Each row is a point on a landscape with many peaks, with its height.
A climber steps from a point to whichever of its 5 nearest points has the largest rise for the distance, and stops where none of them is higher. Distance is the straight distance between rows; heights are no part of it.
Q_531: [ -1 -11   6  10  29   3   0  10  10 -10   2  52  35 -40  -5   4 -50 -25
   0 -20 -25 -18]  (h 566)
Q_510: [ 17  14   9   0  27   4  -5  20   2 -34  14   3  39  19  -4   5  21 -30
 -11   4  11  -7]  (h 699)
Q_968: [  9 -11  26   1   6  20 -32  -7   7  15  18 -30 -40  12  36   4 -23  -9
  -5  11  43   1]  (h 122)
Q_113: [ 17   8  16  22  14 -22   4  -7  10 -37 -26 -17   5  -3   2 -20  34  16
   3 -12   0 -11]  (h 599)
Q_579: [ -1   5  16  -7  -1  -5 -11  29 -15  -3   7  39  29 -50 -21   5 -30  -8
  -5 -25  -8   8]  (h 532)
Q_871: [  4  17   4   7 -13  -8   9  -4  -4 -15  -5   0   1  17 -12   5  26  18
 -10  30   6   4]  (h 537)
Q_899: [-28  19  -7 -13  21  10  -7  17 -11  -4 -10  33  35 -31 -13  13 -20   8
 -17 -18  -9  21]  (h 477)
Q_678: [-25  21 -17  13   1  35   9  -5  -8  23   7  21  38  -4 -12  -2   0  29
 -14  14 -11   3]  (h 468)
Q_319: [  3 -17 -20 -15  20  -4  27 -10 -36  31  -5 -50  -6  35  21  -8   8  13
  15  16  -3   4]  (h 315)
Q_411: [ -7  22 -24  20   3  28  24  -9  20   2  -9  27  -2  -8  10  10 -13  24
 -16  14 -14   3]  (h 464)
Q_211: [-28  12   0  -2   5   0  24   0   8  24  -1  32   9 -45  -3   3 -33   8
 -13  -3 -16   0]  (h 419)
Q_368: [ -2  13  17  21  18  -9 -11  -9  26 -16  19 -17  -1  22  13   3   5 -12
   6   5  18   7]  (h 479)
Q_681: [ -4  -7   1  -6 -38  24 -27  12  -4   0  22   1  -2  36  20  18   0 -15
  12   9  -1   5]  (h 520)
Q_595: [-21   0   1  16  24  14  14  -3  13 -14   2  39  35 -49  -6  -1 -24  13
  -3 -15 -22  21]  (h 389)
Q_838: [  8  -2   1  19  24  28  -6 -10  -7   2  -3  15  48   1 -13   3   3  37
  -7  10 -14   9]  (h 462)
Q_66: [ -8 -13   8  32  -7  -4  -1   3   9  -3  17 -36  -6  27  37 -19  30   2
  15   6  15  -9]  (h 577)
Q_122: [-29  28   0 -20 -36 -31  -6  -1 -31  29  -5  -4  -9 -30 -24   9 -14 -12
   7  13 -19  27]  (h 384)
Q_242: [ 35 -11 -18  13  -6  12  11 -44  28 -11  11  11  -5   1 -10 -34  -7   4
  12 -10 -16 -29]  (h 544)
Q_765: [ 30  -5  -4  13   4  24  20 -17   7 -20  -1  35  -7 -16 -32 -25 -17  -9
  -6  -3  -6 -32]  (h 545)
Q_861: [ 19   3   4 -20  11 -17  -6  27 -12 -26 -16  32  18  -9 -42  -4  -2 -16
   7 -20 -21  12]  (h 555)
Q_542: [ 27   0   8  -9  22 -13 -13  10   5 -52  -5  14  -1 -11 -20  12  22 -29
  -8 -11   7  -2]  (h 549)
Q_622: [ 18  -5  -2  19  -2  16 -21  14   4 -27  16  -5  35  24   2  17  -9 -16
   1  -1   2   4]  (h 691)
Q_978: [ 21   8  -4 -16  13 -11 -33  -2   7 -28  13  10   9  -4 -21  11   5 -32
   6  -8  16  11]  (h 584)
Q_321: [ -3 -16 -11  16 -15 -15  12   6  -1   2   5 -23 -13  27  24 -12  14   9
  -3  14   6  -9]  (h 509)
Q_485: [ -6  -1   2 -28 -10 -26 -14  33  -9 -11  -9  13  35 -12 -43   9  -5 -16
 -15 -26 -20  21]  (h 427)
Q_508: [ 20  13   9  -2   3 -14  -1  20 -11 -35 -20  19   6  -4 -32   9  12  -9
   4 -16  -1  13]  (h 543)
Q_833: [ 37 -17  -1  10  -7   8  29 -10  -5 -42 -16  30 -15   2 -22 -27   0 -17
  -6 -24   6 -33]  (h 538)
Q_244: [ 17 -37  11  41  -4  15  -6  23  16 -22   9 -25  18  30  14  -5  23   7
  10 -23  -8  -6]  (h 640)
Q_576: [ 13  -3  -4 -15  22  22 -17  27 -22  11  -6  12  52  24 -23   9  11 -52
 -16 -24 -29  14]  (h 475)
Q_427: [ 24  -5   2  -4 -38 -13  -1  -2 -19   8  -5  21   2 -46 -32 -16 -32 -16
  11  -6 -17  -7]  (h 554)
Q_658: [ 16   5  13  11  28  -7 -40   8  27 -33  -5  -1  16  23 -16  19  22 -21
   6 -13  16   2]  (h 619)
Q_391: [ -1 -15  -2  34  -3   2   4  -2  -8   5  18 -38   8  32  17 -17   7  14
   9   1   5  -4]  (h 606)
Q_166: [ 13 -14   7 -10 -35  -8  21  -9 -17   1  -9  11 -28 -10 -30 -12 -15  -9
  11  -5  -5  -8]  (h 518)
Q_251: [  6   9   1  -5  25 -29   8 -16  12  -4  -9 -25 -41  10  24  -3  31   9
  -5  24  12   9]  (h 416)
Q_875: [ -1  10   5  10  -2 -20   4 -18   6  -8   3  -3 -15  12   3   4  24  -8
   0  14   7  11]  (h 336)
Q_665: [-39  24  -9 -14  10  13  42   9  34  40  -3  10  -9 -38  24   7 -27  21
   7  -7 -28   2]  (h 371)
Q_299: [-19  17 -19 -21  20  25  24   1 -11  45 -21 -12 -18  -1  -1  -5  -1  30
  -1  12  -9  -9]  (h 442)
Q_964: [ 19 -27 -12   8  10 -22  25  -2 -11  20  -2 -46  -7  46  30 -13  21  15
  20   1   0  -1]  (h 305)
Q_979: [-10  -6  14  18  26 -11 -18  -8   9  10  -1 -32 -29  20  32   3  16  15
  11   3  41  -1]  (h 372)
Q_554: [ 12 -15  -4  -7  29 -12   9   9   6  20  12 -53 -19  30  47 -19  34  16
  40 -20   9 -13]  (h 450)
Q_164: [-15  25  -5  -4 -14 -13 -16 -15   6  -7  12  -4  -9   1  -9  16   4 -24
   6   9   8  15]  (h 422)
Q_541: [ 10  -7  -7  -1  37 -29   9 -12  -3  11 -11 -52 -13  23  30 -20  45  22
  15 -21   6  -7]  (h 527)
Q_175: [ -6  -5   0 -17 -28  -3  21 -16   0  30  -7   9 -19 -23 -12 -11 -41  -9
   5 -12 -15 -21]  (h 363)
Q_199: [ -8 -27 -19  11   4  12  17   3 -24  26   3 -32  -4  29  38  -8   8  15
  -4  28 -11   4]  (h 368)
Q_908: [-18  -8   4  21  15  18   7   5 -15  11  -2  11  44  -3   3 -12 -11  40
  -6  19 -13  10]  (h 466)
Q_426: [  7 -16  21  38   4   3 -19  22  11 -42  42 -20  33  27  14   6  12   0
  10  -9  18   0]  (h 655)
Q_236: [ -7  -2   1 -31 -46 -15  16   6  -8  34 -14  16  -4 -37 -11   3 -30 -16
   2   7   0  -6]  (h 392)
Q_392: [-11  -3 -16   1  15  21  23  -1 -32  43 -10 -23   0  15  19  11   1  -2
  -3  17  -8   2]  (h 376)
Q_907: [-28  -8  -8  -2  14 -10  57   3  29  35  -4  14  -2 -33  19  -6 -36  -5
   3  -1  -7 -20]  (h 391)
Q_380: [ 14 -12  16   2 -15   6 -24   2  15 -12  25  -3  11  28  17  -4  -5  -7
   6  15  28   4]  (h 504)
Q_181: [-21   7 -18 -10  -1  19  26  -8 -29  14 -12 -11 -13  13 -15  11   7  -1
  12  20 -12   3]  (h 357)
Q_277: [  8 -14   7   0 -17   2 -14  13   4   9  29  -9 -39  25  36  11   7  -1
  -1  10  42   8]  (h 106)
Q_350: [  3  -9 -12   4 -13  21  16 -12  21  11  -8  37  -5 -28  -2 -14 -39  16
  -3  -8 -34 -19]  (h 460)
Q_679: [ -7   9   1  -9   2 -22  -8  -8  16  12   5 -11 -36   7   6   8  14 -17
   4  11  30  13]  (h 413)
Q_777: [ 14  -3 -18 -38 -19 -19  33 -10 -11   7  -7  12 -37   3 -10 -17  10   2
  -8   8  -8   1]  (h 351)
Q_962: [  8   0   5  11  10 -10 -14  -8  27 -23  16 -26   6  31  -7   8   9 -11
  15  -1  42  -1]  (h 635)
Q_733: [ 14  14   2   7   1 -20  14   0   4 -28 -10  -7  -3  -6 -17 -17  40  22
   1  10   9   1]  (h 608)
Q_570: [-23  -3 -14 -20  -6   9  26   7  11  43 -15   9 -43 -25   1  -2 -13  19
   2  -5 -21  -3]  (h 701)
Q_109: [  3  13   3 -17 -12 -35 -11 -16  13 -17  15  23 -14 -14  -7  15   0 -30
   4  10   4  22]  (h 497)
Q_778: [ -6  -7   1  -8 -12   6  -8  -8  27  12  23 -15 -17  41  15   7   5 -27
  -2  26  25  12]  (h 356)
Q_797: [-20   1 -13  -4  13  -2  21  -6  26  24  -6  14  -3 -21  19  12 -30  17
  -6   0 -22  -7]  (h 452)
Q_601: [ 12  14   1 -16 -20 -21   1   2 -14 -30   2   5   6  -3 -17  18  24 -20
   5  10  -7  18]  (h 512)
Q_433: [-24  -2   8  14   4  15  14   0  11  19   2  36   4 -38  -5   5 -40  18
  -5  -4 -28   5]  (h 465)
Q_949: [  9 -10   5 -14 -20  13 -26 -14  22   3  15 -12 -11  25  27   5 -10  -8
  16  11  48  10]  (h 223)
Q_348: [ 18  -7  26  -4 -12  25 -28  28  15 -14  22   2   4  31  20  23   1 -24
   7  -6  16   1]  (h 621)
Q_19: [-47  20  -7 -28 -16  -2 -13  -9 -24  28  -3  -8  12  -7  -5  22 -10 -12
   3  14 -12  25]  (h 383)
Q_572: [  4   6 -12 -17 -27 -21  12 -11   3 -11  -9  15 -25  -3 -12   0  15  -8
 -21   0 -10  -4]  (h 324)
Q_506: [  4 -19  23  32  28  21 -42  -7   9  -8  14 -14 -10  -5  25   1 -15  12
   8 -26  28 -10]  (h 582)
Q_904: [ 11   8 -12 -22 -30 -24  24  -1 -12  -7  -8  12 -28  -2 -14 -10   2   4
  -8  12  -7  10]  (h 205)
Q_784: [ 24   2  -1 -42  -3 -13  17  -9   4  10 -26   6 -51   0   8 -12   9  19
  -9  16 -11 -25]  (h 360)
Q_150: [ 12   0  -6  19  14  13   3  28 -19  -5  21  -5  46  32  15   4 -19   8
  -7   3  -2 -10]  (h 550)
Q_787: [ 16  -3 -11 -48   6 -12  24  -2   1  13 -15 -19 -47  -8  -5 -24  -8  17
  -5   9  20 -16]  (h 335)
Q_263: [  5 -15 -12 -10 -13  -4 -11  14  -5   3  -1  51  23 -53 -27 -10 -41 -11
   4 -39 -21 -10]  (h 578)
Q_262: [-41  23   2  -5   4  26   9  -9  -4  29  -8  25   6 -12   7  -2 -20  38
 -12  10 -23   1]  (h 459)
Q_87: [-14  -4  18  29  42 -23 -23 -10  13  11   5 -37 -26  -4  42 -11  19  12
   4 -23   8 -16]  (h 539)
Q_333: [  6  -7   9  22  -6 -12   4   4  18 -13  -6 -37   8  32  12 -10  31  22
   9  -1  16  -8]  (h 563)
Q_366: [-15  15  -8   3 -14  -3  -8  -3 -15  24  24  -8  13  20   4  17  -2 -18
   3  11 -14  12]  (h 506)
Q_140: [ -5  12 -12   8   7  23   2 -14   7   4 -16  23  19 -22 -11   8  -8  19
  -5  13 -15  -1]  (h 478)
Q_195: [  9   8   0 -19   5  13  21  -5 -11  50 -30  -3 -33 -11  -5   7 -12  34
   8   9 -22 -28]  (h 709)
Q_885: [-29   1 -25 -23 -33  13 -21  -4  -1  16  30  -9  18  40  19  16 -15 -14
   6  21 -15   3]  (h 436)
Q_945: [-15   3  -1 -21   8   4  25  -4 -23  28 -21 -22 -12   8  -4   1  23  37
  -4  14 -16   2]  (h 400)
Q_37: [  4  -6   4  36 -12   1  -7   1   3 -14  29 -27  15  42  25  -8  23  -6
  23   3  26  -5]  (h 641)
Q_167: [  6  12   5   3  20 -19  -9 -21  16  -1  -7 -22 -34   8  18  -5  24  -7
  -5  -4  36   2]  (h 516)
Q_239: [ 34  -9  13  22  -5  -5  12  -4   8 -22 -25  -1   5   6 -10 -13  13  49
  -4  -7  -6 -11]  (h 588)
Q_674: [ -3   3  -3  12 -17  21 -24  11  -4 -11  27  -5  27  21   2  19  -5 -10
   6   7  -8  -5]  (h 687)
Q_950: [-33  33  -7 -19 -15  -9 -20  27  -9  19  -6  33  26 -47 -13  19 -21   9
  -5  -6  -9  19]  (h 334)
Q_386: [-35  20  -4  -2 -13  -2  12   1  -9  29  -2  28   9 -33  -7  25 -34   6
   7   1   0   9]  (h 250)
Q_851: [  3 -12  -1  17   5   5   6   1  -2 -14   9 -19  18  34  11  -3  23  19
  -1  16  -1  -8]  (h 573)
Q_649: [ 18 -30  35   1  15  16 -28  32  16 -32  23   0  23  25   7  13   9  -9
   1 -13  10   1]  (h 654)
Q_44: [ -7  -3 -19  12  -1  16  20   8 -39  30   3 -21  13  20  17   9   5  27
  10  20  -7   0]  (h 385)
Q_470: [-25  17  -1  -1  -7  -2  -1  -5  -7   1   0  -6   2  18 -28  16   2 -12
   5  19  -1  14]  (h 386)
Q_618: [ 14   6  16  17   2  17 -11  17   8 -27  16  -7  33  27  -3   8  13 -19
   4   8   8   5]  (h 695)
Q_301: [  2   8   0 -24 -42 -32  -3  -5 -16  16 -19   6 -13   4 -12  -1  -4 -10
   5   3 -18  12]  (h 271)
Q_22: [-15  12  -8 -22   4  17 -21  10 -26  -2   6  11  38  -3  -5   9  -5 -16
 -11 -14 -29   8]  (h 515)
Q_120: [  2   2   8  12  12   1 -26 -11   0  16  15 -27 -24  13  38  -9  12  23
  -2  -5  41   7]  (h 227)
Q_991: [-15  -2  -8  27  16  40  -4  20 -39  -5 -10  10  55  11   9   4  -8  33
 -14   0 -10  -1]  (h 463)
Q_817: [-15  14 -29 -20 -23  13  12 -10  -2  22  19 -15  -6  25 -11   7  -9 -16
   0   9  13  14]  (h 396)
Q_799: [-17  10  -8   7   0  14   6 -14   9  28 -20  10 -14 -10  -8  -2  -6  37
 -11   8 -34  -1]  (h 451)
Q_343: [ 14  18  -3  -2  -8   0  12   7  -5  -9 -14  21   3 -19 -34   0  -1   3
   4  -5  -4  10]  (h 446)
Q_934: [ -2 -14  -1  -4  36 -18   0 -13   9  21  -7 -50 -25  12  49  -9  12   9
  19 -13  19  -6]  (h 493)
Q_536: [ -6  19  -4 -14 -18   5   8  -4 -12   3  -8  10 -19 -15 -26  23  -9   5
   0   4  -8  12]  (h 64)
Q_96: [-15   2  -8  16  15   3  23  -6 -31  36  -1 -24   8  27  13 -13  25  34
  -3  18  -4  -8]  (h 390)
Q_937: [ 22 -15  32  24  41   6 -53 -14  19 -30  12 -13  23 -14  12  14  -6  -1
   1 -27  28   2]  (h 592)
Q_114: [  4  22   4 -10   5   7  -9   8 -18 -14   4  22  51 -12 -25  13  -7 -10
   3   4  -9  15]  (h 467)
Q_496: [ -9  24  -9 -22  -6  -1 -18   7   6  -7  19   6  34   4 -27  19   4 -12
   7   6 -17   6]  (h 558)
Q_965: [ -3  -7  -5  -3 -12  13  -1  -1   4   4 -16  40  16 -36 -33   7 -24   1
  -4 -21 -23   4]  (h 514)
Q_517: [ -7  10  15 -11 -10 -25   2  -8  14 -12   1  -3 -43 -21   0  17   5 -38
 -20  -3   3  17]  (h 443)
Q_39: [  8 -22  27  23  12 -10 -13  12  15 -38   6 -27  23  26   2   2   6 -19
  -1   0  18  -8]  (h 668)
Q_748: [ -7   3 -11   7  -6   3 -20  -9   4  11  25  -3   6  36   6  16   0 -19
  -6  14  13  -4]  (h 511)
Q_191: [-30  -9  15   5 -13  -4  -5  -1  19  17  13  39  18 -48  -4  11 -57  10
  -2  -6  -2  -3]  (h 415)
Q_99: [  1  15  -8   9 -11  19  12  -6  11  -4   0  35  23 -37 -23   5 -30  17
  -6   0 -28  -9]  (h 513)
Q_95: [ -8  -1  23   8  20  23 -50   9  -3  22   4 -12 -12  -2  40   4  -2  16
 -25  -6  53  12]  (h 195)
Q_377: [  0 -12  -5  16  13 -16  14  -6  11   4   2 -42  -2  24  16 -11  49  23
   5 -13  12 -17]  (h 551)
Q_605: [-11  10 -19 -29 -15 -11  33 -10  -7   5  -9  -3 -29 -17  -4  -5  15   2
  -3   8 -12   8]  (h 381)
Q_75: [-45  18  -2 -26   1   1   3   8 -18  43  -9   4 -13 -33   8  13 -16  12
  -6  10  -4   2]  (h 210)
Q_62: [  0  19  -4 -23  12   9 -21  23 -18  -7 -12  23  46  -8 -14  11 -16 -18
 -16 -19 -24  16]  (h 570)
Q_613: [  9  -6   2 -12 -35  18  18 -11  -2  -9  -1  25 -24 -21  -6 -12 -26  15
  -6  -2 -20 -20]  (h 420)
Q_911: [ -3 -27  23   3 -10   8 -21   7   0  18  22  -4 -16  21  23  15  -3  -9
  -4  10  31  11]  (h 137)
Q_995: [  7   3  19   8   9  17 -35   4  25 -32  20 -13  -2  10  -4  36  12 -43
  -1 -10  22   8]  (h 643)
Q_789: [-12  -7 -10  17 -17  12   4  -1 -21  -1   1  -6  18   8  -1   2   8   1
  -7  19 -10   6]  (h 553)
Q_285: [ 24 -24  -3 -12 -22  10  12 -29   2  -8  -4  13 -23  -2 -36 -20  -4  -5
   4  -6 -16 -24]  (h 540)
Q_379: [ -3  -8 -20 -21  25   1  12   0 -12  20   6 -48 -14  27  31  -1  27  11
  28  12  21   0]  (h 352)
Q_118: [ -1   5   4 -22 -24  -9  -8   7  -1  -8 -14  33  22 -19 -23   2  -4 -16
   0  -3 -21  20]  (h 329)
Q_740: [ -1 -23  31   4  -1  12 -32  -6  18  -9  20   6 -20  22  40  11  -6   2
  -3   4  38   6]  (h 267)
Q_812: [-24  15  -3 -32 -31 -13 -11   1 -25  26   3  -9   6  13  -1  13 -15 -29
  -5  21  -7  15]  (h 440)
Q_154: [ -9  -8  25  -9  10   9  -6  21  18  13   9  46  51 -56 -11   5 -41 -15
   9 -39 -12  12]  (h 559)
Q_502: [-11   6   1   9  17 -16  10 -12  -4   7 -20 -36  -3  24  30 -11  30  12
   7   5  11  -1]  (h 517)
Q_417: [ 18  -6  -9  13  18  18   9  12  -2 -28 -17  39  22 -14 -41   8 -11  28
  -8  -3 -25  -8]  (h 469)
Q_390: [-33  -5  -2  16   2   1  20 -16  28  10   8  23  -4 -34  13 -10 -31  -4
  -2   5 -30 -26]  (h 519)
Q_561: [ 31 -19  11  -7  -8  -7  16   7  -6 -37 -17  11  -5 -15 -23  -5  12   3
  -8  -6   7 -10]  (h 530)
Q_648: [-11 -10 -15  -1   5   8   5  11 -17  21   1 -26 -19  31  22   4   4   4
   5  25  12   0]  (h 373)
Q_577: [  5   8   4  20   0  23   5   1  -1 -12 -15  19  14  -1 -13  -6  13  25
   0  14 -21   2]  (h 461)
Q_550: [-11   8   7   0  17  13 -22 -17  19  18  -5 -21 -29  -4  27  13  20   5
   0   5  46  26]  (h 177)
Q_520: [ 16   9  -1   2 -12 -32 -25 -14  14 -50   0  14 -10 -19  -5  19  23 -27
   1  -7  11  11]  (h 531)
Q_499: [ -6   4  -3 -35  20  -1  -8  46 -13   5 -10  29  40 -19 -31  -5 -20   1
  -9 -39 -27   6]  (h 633)
Q_409: [ -7  -2 -11 -23 -10   8  19 -17  15  42  -5   0 -32 -29   9 -11 -43  12
  -9  -3 -34 -24]  (h 26)
Q_830: [ 16  10  -2  -4  35  13   0  28 -27 -22 -14  18  37  -4 -37   2   4  -2
 -15   6  -7   6]  (h 474)
Q_769: [  4  -4   9 -20 -41 -29  -4  11 -21 -10   5  21  -5 -19 -21  -1 -14 -39
   2   7   3  14]  (h 492)
Q_358: [ 19 -14  -6 -40 -31 -26  -4  -3 -32 -25   5  26   6 -32 -30 -10 -22 -31
   8 -14  -8   1]  (h 656)
Q_282: [ -5  -2 -16  -8  27 -26   6 -13  -7   2  -2 -56 -42  11  28 -31  37  16
  26  -8  16   1]  (h 500)
Q_238: [ 15 -11  -6   0 -28  16  13   1   8  14 -14  27  -8 -20 -25   6 -32   6
  -8   2 -15   0]  (h 284)
Q_780: [ 18 -24   2 -10   1   4  14  17 -14 -32  -9  29   6 -25 -37 -16 -19 -27
   0 -28   1   2]  (h 575)
Q_441: [  6   8  10  24  22   2 -14  -7 -14 -39 -13  -7  16   0 -12  -9  31   4
  -2 -24  13 -14]  (h 594)
Q_612: [ -7  20 -11  10  -5  10 -15   2 -13 -22   5 -15  35  26  -9  15   9 -13
  10  -2   3   4]  (h 681)
Q_567: [-18   0  11 -25 -35 -17  -1  -4  -4  54 -13  24  21 -49   8   3 -30  -6
  -5  -5   4   6]  (h 364)
Q_580: [ -4  -5 -19  13  37 -13  -9  -8  19   7  -9 -39 -30   4  35  -7  36   0
   9   3  41   9]  (h 676)
Q_313: [  2 -22  16  35  29  -2 -32 -17  25   4   8 -37  -7   0  24  -9  14  18
  -7 -26  25  -3]  (h 568)
Q_186: [-26   1   7 -20 -22 -15  15   2   3  36  -5  20   5 -50   3  11 -50   0
  14  -2  -8 -10]  (h 341)
Q_219: [  0   5 -13  21   3  -5  11   0  -1   3   5 -38 -15  34  10  -1  23  -2
   0  18  19   0]  (h 382)
Q_298: [  9 -16  -5  33  -4   7   9  10 -28 -16   7 -15  46  33   2 -15  12   8
 -11 -12  -8 -22]  (h 561)
Q_248: [ 10   6  -2  24  27 -30  -8  -4  11   2  11 -46 -27  29  35  -9  18  18
   8 -16  23  -6]  (h 473)
Q_413: [ 13   1   5  12  16   7   0  19  -6 -30  -4  31  15  11 -12  -9  36   9
  -1   7  -1  16]  (h 445)
Q_951: [ -2  15  12  24  23 -25 -13 -11   7 -21  -4 -32   0   5  10 -10  27   0
  17   9  31   1]  (h 425)
Q_294: [ 22   5  -4  -5  -6  -3   6 -13   3  -8 -24  10  -1   6  14 -24  31  39
 -11  -2 -11 -31]  (h 565)
Q_521: [ -8 -17  -9  -9 -13   1  14  -5  -7  17  11 -32 -22  49  25   9  10 -27
  11  23  17  15]  (h 244)
Q_652: [ -7   1  19  28   7  -1 -23 -11  15 -26   2 -22   5   5   1   2  39  -7
  11  -5  25  -2]  (h 646)
Q_265: [ 18 -17  35   1  20  10 -33  26  18 -19  21  -6   2  10  16   9   1 -24
   1 -27  33   5]  (h 634)
Q_611: [-24  20  -9 -10 -10  24   7  13 -19  19  -8  26  31 -30 -28   9 -16   3
  -5   1 -19  17]  (h 345)
Q_659: [ 24   1   7 -13  -2   3  24 -20   7  -9  -1   9 -35 -10  -3 -30   1  17
  -7 -11  -6 -23]  (h 498)
Q_709: [  4  -2   0  32   6  19  25 -30  16  -4 -11  20   5 -33  -9 -14 -32 -13
  -7   2 -41 -41]  (h 547)
Q_988: [ -5   1  -6 -22 -24  14  24  -2  -5  36  -9  -7 -22 -27  -9   0 -29   5
   5   1 -25 -11]  (h 275)
Q_556: [ -2   2  -4  27  12   4  18  -7   1  -1  -4  12  10 -44  -1  -6 -24   6
  -6  -8 -29 -21]  (h 546)
Q_880: [  7   0  -5  19  27  29  -4  11  -6  -3 -12  17  28  12 -14  -3  -6  19
 -14  -3  -9  -7]  (h 470)
Q_752: [ -2 -13   0  28 -12  -2  12   4 -12   7  11 -12  22  44  14 -19   4   7
   2  31  -3  -1]  (h 569)
Q_270: [ 18 -28   5 -28 -10  -7  10  25 -18 -35 -23  25  -7  -9 -26  -1  -6 -35
  -9 -33   8   2]  (h 548)
Q_631: [ -8  15  12  23  15 -32   8 -19  -6 -14  -9 -38 -17  20  22 -22  31  38
   4 -23  15 -20]  (h 542)
Q_587: [ -8   8 -14  -8  20  -4  23 -10 -10  17 -28 -18 -30  20   5   9  22  16
 -10  33   4   4]  (h 380)
Q_571: [ 12  -5  15  24  -7   6 -17   9  23  16  15 -31 -16  21  33   5   7   2
  10  -3  21  15]  (h 103)
Q_287: [-13  -3   6  -4 -26   0   0  18 -12  11   5  25  10 -36 -15  26 -45   2
 -15  -9  -4  -6]  (h 388)
Q_161: [ 12   3  23  -7   1   9 -31  10   7 -28  20  -8  19  24   7   8   8 -40
   8   2  11  11]  (h 678)
Q_607: [ 43  -4 -16   3   6   9  17  -9   6 -19 -19  20 -13  12 -16 -14  10  41
   9  21 -23 -19]  (h 567)
Q_853: [-26  16 -10 -22 -19   6 -11  -2 -11   6  27  -6  16  25 -17   7   7 -36
  -1  -3   8  22]  (h 437)
Q_977: [ -5  -6 -11   0   4  11  33 -19  11  24 -23  12 -12 -10  -1 -21 -21  24
   2  10 -18 -37]  (h 414)
Q_827: [  1 -12  -4 -33 -32 -17  24   3  -8  25   2  -5 -31 -27 -19   0 -21  -3
  -4   8  -9 -13]  (h 447)
Q_241: [  9 -14 -13 -24  -1   3   3  29  -9  -2  -2  43  31 -32 -30   7 -28  -6
  -1 -18 -29  10]  (h 603)
Q_610: [ 13   0  -8  15 -25   7 -16  28   6  -6  34  -6   9  31  20  22  -3 -17
  -6  20  -1  -1]  (h 630)
Q_327: [  1   6 -10 -20  -8 -11  22 -14 -15  -9 -23   0 -28  -1 -10 -10  25  27
   3   5  -8  -8]  (h 346)
Q_330: [  0  11   5   6 -25  11 -28   8   0  10  33  -9 -14  30  20   6   5 -13
   1  10  21   3]  (h 303)
Q_136: [  4  -5  -1 -14  15  23 -14  23  -1  -8  13   0  49  39  -4  22  -1 -37
  -2  -8 -28  17]  (h 481)
Q_675: [  1 -10  -6   2  15 -17  12  -8   2   5  -3 -37 -17  23  26 -19  31  -8
   6   4  20  -5]  (h 526)
Q_922: [ 26 -21  -5  10  19  13  -6  20   4  -9   8  44   7 -11 -34   4 -33  -2
   2   1 -16  -6]  (h 541)
Q_139: [-28  20 -17  -4  12   3  17   1 -34  34   7 -18  -6   8  -4  10 -16 -10
  -8  26  -6  18]  (h 344)
Q_482: [ 12 -20 -17  12  15  23  10  -1  21 -16  -6  34  11 -24 -18  -7 -51  -7
   5   6 -40  -4]  (h 556)
Q_431: [  3   6  -1 -18 -16   0  18  -1  -7  33 -21   4 -28   4  -3  -6   3  30
   0   5 -17  -2]  (h 449)
Q_902: [ 20  10 -14  10  -3 -29 -18 -19  23 -17 -11  -2 -41  -9  14  -1  28 -21
 -12   1  12 -13]  (h 369)
Q_149: [ -8 -18  21  52  21 -23 -22 -11  28 -16   7 -38  12   9  18 -24  20  15
   2 -37   6 -21]  (h 552)
Q_890: [  9 -10  13  19  11  -7  -9  -8   1 -38   8 -14  20  23   2  -4  23 -21
   9   2  16  -7]  (h 680)
Q_325: [  1   8   6  11  20   2 -34 -11  22  10   5 -26 -25  -9  17   3   6  -3
  -9   3  46   8]  (h 282)
Q_50: [ -7   3   0  -9   0 -23 -20 -14  15 -20 -14  10 -38 -11   6   4  28 -34
 -15  -6  22  10]  (h 458)
Q_129: [-20  10   7   1  27  31  -2   8  16 -12  -1  42  30 -24 -21  -1 -14  22
  -7  -5 -16   6]  (h 411)
Q_586: [  6  10  16  30  27 -12 -36 -20  25 -30  16  -8   0 -20   8  15  18 -18
   2   1  22   8]  (h 609)
Q_349: [  6  -3 -10 -37   4   4  22   3  -4   6 -22   7 -49   1  13 -19  -4  11
  13  12 -11 -18]  (h 328)
Q_410: [  8 -10  -9  -5 -31 -43  13 -13 -25  -9  -1   4 -28 -34  -9  -5  -5 -17
  -2 -13  -5  13]  (h 374)
Q_142: [ 15   0   1  -4  -7 -19   6  -1   8 -30 -27  18 -21  -3   0 -23  34   9
  -9  -2  12 -10]  (h 557)
Q_754: [  2  -2  13  29  15 -18 -24 -22  22   1  23 -32  -2   3  13  -9  37  16
   0 -14  15   0]  (h 590)
Q_78: [-20  16  -7 -16  -8   6   7  11 -20  14   0   8   5 -29 -16   8 -12   9
  -7  -3  -1  25]  (h 136)
Q_324: [ 22 -22  -4  -1 -34   3  13   3  -6 -16  -4  17   0 -22 -31 -19 -36 -15
  11  -6 -11  -4]  (h 562)
Q_627: [  8  -1  14  15   9   4 -34 -16  36 -20  -5 -11  -6  12  10  -4   7  13
  -7   9  31   0]  (h 652)
Q_691: [ 23   6   3  -3 -22 -18  21 -16 -17 -16 -14  12 -34 -11  -3 -18  15 -11
 -25  12  -4 -14]  (h 456)
Q_479: [  6  -1  -2  -6 -46   4  16 -14  -6  17   2  21 -17 -24 -24  -1 -28 -17
  -7  -6   0   4]  (h 457)
Q_632: [-25  12  -7 -15 -15  -9 -10 -15  -9   2   5 -33 -24  23 -13   2  12 -24
  15   8   8  27]  (h 370)
Q_903: [  0  11   0 -23   2 -26   9   0  13   2 -20  -7 -46   0   9  -6  19 -10
  -7  10 -10   5]  (h 395)
Q_48: [  1  -1  -6   6  19  20  -5  27 -19 -18   2  18  58  19 -12  -1   8 -12
 -15 -11 -21   1]  (h 484)

Where does a climber stop that starts at each point below?
Q_777 | Q_580
Q_885 | Q_510
Q_542 | Q_510
Q_991 | Q_510

Write out the way that a climber takes from each point below.
Q_313 | Q_754 > Q_652 > Q_890 > Q_618 > Q_510
Q_87 | Q_754 > Q_652 > Q_890 > Q_618 > Q_510
Q_951 | Q_652 > Q_890 > Q_618 > Q_510
